A landscape with many valleys, sampled at points; each row gives a point and its height.
A ball rolls from a point to the lowest of its 2 nearest points, and stops where none of them is lower. Distance is the straight distance between rows; heights are no part of it.
kera: [-34 -27  -9 -17 -46  15  13   1  22  24  30 -12 -44 -11  12 -29 -32  32
 -10  24 -20]  (h 4.03)
sepu: [ 12   6  15  23 -18  24  29  33 -25  10  46 -10 -10  39 -14  -5   3   8
  31  12  -6]  (h 3.23)
lalem: [  5   6   0  -6  18  -5  -4 -10 -17 -22   1   4   4  26  -1   6  -3  -8
   8 -10  -1]  (h 3.04)
sesa: [-32 -10 -17  15 -47   8  31   4   5  19  53   0 -54  25   0 -22 -10  29
   4   4  -4]  (h 3.80)
rup: [ 32 -17  -2  22   0 -57  -4 -33  36  16 -56 -40   5 -51   0  13   0  -5
 -31   9 -12]  (h 4.40)
lonem: [ 15   4  40 -15  67 -32 -36 -45  36 -20 -33 -33  -8 -16  -7  -5  17 -14
 -16  -4 -29]  (h 4.93)
mav: [-10  -6  19 -35   5  63 -26  21  -6  35  43  16  44 -10 -66  13  -7  16
  17  -5  22]  (h 6.06)
tazek: [  3   7  27 -18   8  -1 -10  -2  27  -6  14 -16  -5  -8 -26 -23  -1   0
  14  35 -51]  (h 3.54)
vir: [-11   8  17   7   2  31  20  20  -3  -7 -16   3  -4 -80  57  -2  10  20
 -51 -10  24]  (h 5.85)
fes: [ 16  -4 -13  23 -18  15  14  20 -32   5  27  13   7  63   2  32   6 -10
  24 -22  39]  (h 1.48)
tuk: [ 21 -14  -6  36  -7  12 -37 -31 -30  18  18   1  72  54 -55  65  18  10
  27  -4  -7]  (h 6.39)
bulo: [-25  -1  -1  -3   4  23  -1  -5 -10  23  -6  10 -17 -32  45  -5 -25  19
 -51 -43  23]  (h 1.14)
zuku: [-19  27  -8  21 -13  14  30  17  23  -4  -2  24 -25 -67  61 -17  12   8
 -76  -5  13]  (h 5.24)
kolo: [  5  -9  35 -19   9  15 -16  -8   5  31 -23 -34  13 -26  -4   6 -24  10
  -3  15 -15]  (h 2.22)
Fivu: [-13 -62 -13 -40 -19   9  21 -37  26  11 -33  -6 -18 -59  21 -19  -9  37
 -47  34 -14]  (h 4.85)
tufe: [ 16  13 -28  -8  17  11  -4  41 -15   4  -3  28  -5  16  25  29   8 -40
   4 -36  86]  (h 3.41)
Fosil: [ 15 -25 -18  -2 -36  19  10  18 -31  -7   2 -21   8 -26 -51   1   5  17
  43  39 -20]  (h 3.53)
nusag: [ 19 -18 -38  39 -29  -8   3 -12 -35 -25  17   6  21  68  18  47  24 -12
  30 -18  12]  (h 1.95)
bana: [  2 -11   7  40  -7 -10   0 -36 -25  -8  12 -12  24  34 -34  28  13  22
  18  -1 -28]  (h 5.98)
lezup: [-12 -11   0   5 -20  -6   3  -8 -22   8  -8 -28  -4  13   6  -5 -29  -5
  16 -13   9]  (h 3.31)
der: [ 33   4 -16  27   6 -43  17 -14 -13 -36 -15  -3  -1  26  -6  28  36 -28
   6   5 -12]  (h 2.75)
kat: [-13 -17   8 -32  38  24 -24 -33  26 -15   6 -14 -18 -17 -11  -5  10  28
  21  19  -1]  (h 5.72)
sono: [ 14   2 -21  26 -20  -1  12   0   6 -26  27 -17  23   4 -51  -4  23  11
  32  37 -57]  (h 3.17)
vus: [-10 -45  35 -31 -22  36 -17  -8 -10  48   9 -29  14 -17 -23 -16 -19  51
  17  22 -20]  (h 1.40)
Kuvor: [ -4   0 -23  41 -28   9  16   4 -18 -13  56   2  -2  60 -14   4  12  11
  34  -9 -16]  (h 3.42)
Dud: [  4 -16  -1  14 -14  52  19  44 -27   3  42  -9   3  -8 -42  -5   4  29
  38  27   3]  (h 3.39)
Sezu: [ -3  37  13 -14  21  17 -38  14  38 -11  28 -10  34  -3 -50 -28  12   9
  37  34 -49]  (h 3.65)
loru: [ 21  -1  -8  -9   2  21   3  35 -34  -3   2  10   9  17 -35  23  -7 -17
  47  18  35]  (h 0.92)
bab: [ -9  14  21   1  -8  22  32  41  -8  22  31  10 -35  20   9 -10 -27  -2
  20   0   4]  (h 3.10)
val: [  1  12  28   2 -16 -11  -3  -6 -20  34 -13  -6  21  30   7  15 -39  -8
   9 -53   6]  (h 3.60)
tido: [  2  13 -50 -12 -32 -20  19  30   2  -8   0  15 -32 -13   3 -20   4 -18
  12  36  24]  (h 1.11)
Gesa: [-11 -20  -8 -12 -25 -12  16 -44  26   3 -34 -13 -28 -41  27  -8  -1  30
 -53  -3  -7]  (h 3.75)
tute: [  4   8 -20  44  -5   7 -34 -43 -15 -18  29   9  56  58 -34  48  31  25
  27  -4 -37]  (h 6.18)
rilez: [-19  26  -5 -15  33   4 -22   2  26 -17 -33  37  -5 -62  45 -14  14  -9
 -35 -18  47]  (h 2.53)
godim: [ 21 -33 -17  11 -22 -30  16 -20   8  10 -47 -36 -14 -39 -19  15 -13  15
  -2  24 -12]  (h 3.95)
dum: [ 32  11 -16  -6  21  -6 -11  25 -30  -9 -25  18  29   9  15  36  11 -47
   6 -20  45]  (h 3.09)
tep: [ 16   6  15  53  27  -1  15 -20 -15 -34 -17   2   3   3  34   8  22  -2
 -36 -50  10]  (h 1.98)
rogir: [ 31  -9 -25  31 -18 -20  47 -10   4 -34  13  15  -9  55  -4   2  32 -24
   5  13 -29]  (h 2.95)
zof: [-34  -2  18  -8  -1  21 -15  17 -11  55  -1  25   5   1  38   2 -44   1
 -25 -41  34]  (h 1.99)
tigis: [ 25  24 -27  -7  -3  -2  -2  50 -22 -25  13  27  30  28 -17  11  30 -28
  52  25  32]  (h 0.73)
Bur: [  3  30   0  15  26 -43  -8  23   1 -26 -19  41  -3  35  43 -14  27 -55
 -10 -43   8]  (h 0.62)
zolit: [-38 -43  16 -12 -51  31  -3   6 -32  47  21 -11  -5 -14  -8 -13 -23  46
  10  13   4]  (h 1.86)
Valod: [  7  26 -32 -10  -7 -14   2  33  -2 -39  10  16  -8   3 -13 -23  15 -24
  45  36   1]  (h 0.91)
viger: [ 17  -3   6   9  -9 -50  22 -36  57  11 -47 -21   0 -24  -1 -12  15 -26
 -49   9 -32]  (h 4.91)
pog: [-34   8 -16 -23 -53  -9 -22  28 -14  29   8   5  16  -5  -5  -4 -36  11
  28  12  -6]  (h 2.69)
Dizuf: [ -9 -14   3  -6  12  67 -12  -9 -32   9  61  10  34  24 -61  34   9  22
  20  -8  24]  (h 6.21)
Beno: [ 11  27   5   3   5 -25   4  47 -10  -9   8  33  -6  45  19 -21  -4 -47
   7 -22  16]  (h 0.19)
selap: [-10  29  -3   0  -4  -3  37  41  27   3  -4  20 -44 -26  48 -34  -7 -15
 -52  13   3]  (h 4.75)
palib: [ -5   4  20 -48  60  26 -48 -30  24 -20  -4   9  13 -13 -32  14   6   7
  25   4  19]  (h 5.86)
fosan: [ 18 -16 -18  34 -10   6  34 -15 -30 -11 -15 -12  -8   4  40  14   7   4
 -21 -48  31]  (h 2.73)
gotok: [ 20  -2  25  -4  -8 -37   2 -16  41   8 -23 -37   2 -17 -33 -19 -10   1
   5  33 -60]  (h 3.40)
mubas: [ 39  -8 -22  21  11 -29 -12  -4 -28  -6 -37   8  43  41  -9  56  19 -39
  16 -18  20]  (h 2.76)
tig: [  4  22  25  22  37 -26  14 -26   7 -22  11  -6 -17  41  23 -21   1  -2
 -29 -43 -18]  (h 4.84)
voli: [  4 -42 -17  16 -13  19  35 -10 -17   0  -5  -9 -35 -26  26   2  -3  24
 -25 -21  38]  (h 3.43)
Sano: [-12   9  51 -47  20  16 -14   6  30  33 -20 -14  -2 -16  22 -19 -32   5
  -7  32 -37]  (h 2.60)
Rotol: [-43   8  -5 -15   4   6  -1  57  39  17  12  31 -44 -19  53 -20 -25   8
 -37  28  -7]  (h 4.47)
bes: [-14  23  13 -20  54  17 -33  32  11 -16  37  35 -16   6 -11 -24  11 -11
  31   9  15]  (h 1.38)
medor: [ -4 -42  27  -6   4  -2 -34 -32   8  36  -8 -52  12 -20 -22   6 -10  33
  23  21 -25]  (h 1.85)
motuz: [ -8  16 -18  -7  34   0   7  34 -12 -19 -25  26 -22 -33  37 -18  12 -25
 -21 -11  43]  (h 1.84)
vek: [ 10   9  28  -1  24 -34 -33   0 -18  20 -20  -3  39  20 -15  35 -23 -33
   1 -40  11]  (h 3.79)
Fon: [ 34  -4 -14  35  17 -21   4  -6 -34 -28 -14  13  20  66  26  43  38 -29
  13 -21   8]  (h 2.41)
zugu: [ -1  11  21  30  -3 -28  18 -42   3  -7 -17 -23   1   6  28 -12 -18   0
 -31 -55 -18]  (h 5.22)
sopav: [ 22 -23  -3  -9 -15   3  14  14 -24  -3 -28 -28  -4 -36 -20  17 -13   6
  21  37   9]  (h 3.69)
nif: [  1  -3  -7  11 -64 -17  -7   7 -17  24  10 -20  28   1 -28 -11 -26   7
  33  12 -34]  (h 2.88)
rira: [  1 -31 -11  19 -22 -26  24 -49  -6  -1  19 -26 -10  10 -34   1  18  21
   8  15 -27]  (h 5.82)
pudup: [ -1  33  -2   8 -37   6   6  11  -9  -2  41 -18  28  23 -30 -27   1  12
  32  23 -45]  (h 3.05)
Pitid: [ 23  11  -5 -15   6 -45  23 -15  43 -17 -28  -5 -15  -3 -13 -32  25 -31
 -22  29 -37]  (h 5.07)
lop: [  6  20  -9 -12  23 -38   5  16  12 -39 -49  15 -10 -22   3 -25  20 -37
 -24  13  -8]  (h 4.83)
zotuf: [ -1   9  16  -1  44 -29 -16 -37  27 -33  -9  -1  -5   9  19 -21  24 -12
 -25 -23 -17]  (h 4.43)
lelup: [ 22  15 -28   3  -8 -17  21  43  -7 -15 -23  10 -28 -12  32 -10   7 -36
  -1   6  41]  (h 1.41)
Nivus: [ -2  -4  22 -29  32  12 -24   2  27   7 -71 -18  10 -68  22  20  -6  -1
 -27  21  -3]  (h 5.78)
Mur: [  0   1  28 -50  39  41 -33  -8   8  27  15   9  29 -17 -46  16  -7   8
  16  10  18]  (h 5.97)
bapap: [ -6 -36  -8 -34   1  14   2 -25  19   1 -10 -17 -23 -42  -1  -3   0  31
  -2  34   2]  (h 5.52)
mugoz: [-19   2 -32  10 -20  -9   5 -14  -5 -14  38   8 -34  28 -10  -3  -6  19
  20 -17   0]  (h 3.61)
nabag: [  7  25  38  -7  48   1 -25   2  -7  24   5  18  38  46 -12  14 -11 -31
 -10 -47   0]  (h 3.51)
Muve: [-25   5  34 -26   9  22   5  15   6  21  20   0 -20  -2  16 -27 -35  21
   7  12 -17]  (h 2.91)
Tera: [ 13  34   0  26  12 -28  -2  -7   6 -32 -32  20   9 -13  33  -4  32 -26
 -28 -52  16]  (h 1.28)
Vuzir: [-34  14   6 -33  31  12 -35 -22  32   4 -16  23   4 -31  47 -13 -11   2
 -31 -25  19]  (h 3.26)
num: [  7 -31 -16  14 -10  30 -11 -18 -41  11  27  -3  45  27 -57  52  16  23
  27 -16  20]  (h 6.38)
vedu: [  6   5   3  -6  21  38   5  32 -24  14  42  26  -3  35 -17  21   1 -12
  19 -11  41]  (h 1.15)
tozud: [ -7  12 -14 -16  15 -27  14 -11  44 -20 -40   9 -21 -37  35 -36  18 -18
 -40  -1  -6]  (h 4.42)
nin: [  7  -6  -2 -19  23  -3 -15 -19  30 -21 -42  -9 -15 -74  32 -10  15  -8
 -37  19   3]  (h 5.12)
dulev: [-41   3  -8 -16 -37  21  -8  30 -16  43   0  23 -10   8  33   3 -51  10
  10  -1  16]  (h 2.43)
defi: [-15  18   4   3  36  46 -15  35  -2 -15  57  24  -3  34 -33   3  23  10
  18  16  22]  (h 1.42)
dinit: [ 13  12  27   8  32  18 -14   2 -23  -1  18  10  40  40 -33  15 -11 -13
  28 -13   2]  (h 3.28)
mep: [-42   6 -16 -27 -41 -11  11  28  33  19  24  25 -39  -7  18 -34 -33  10
 -17  32 -22]  (h 4.25)
pim: [ 15   9  -9  11 -12 -47 -18  -7  34 -13   1 -24  22  -8 -56  -2  12  -4
  26  42 -56]  (h 3.27)
sagid: [-23 -19  -6  12 -33  11  31 -36  -8  10 -12 -15 -23 -34  40 -12 -12  34
 -61 -36  22]  (h 2.47)
deko: [-18  15  -4 -13   0 -20 -17 -14  14 -14 -23   1 -12 -13  36 -10 -17  -8
 -23  -3   5]  (h 3.85)
rol: [ -1 -15  -1  25 -29 -31  26 -47  -7  -3   2 -22 -32  16   8 -19  -7  10
 -22 -17 -24]  (h 5.58)

Where does a ball stop that starts at each point below?
deko => tigis
tuk => zotuf
tazek => bulo
Rotol => vus
viger => vus
Sezu => bulo
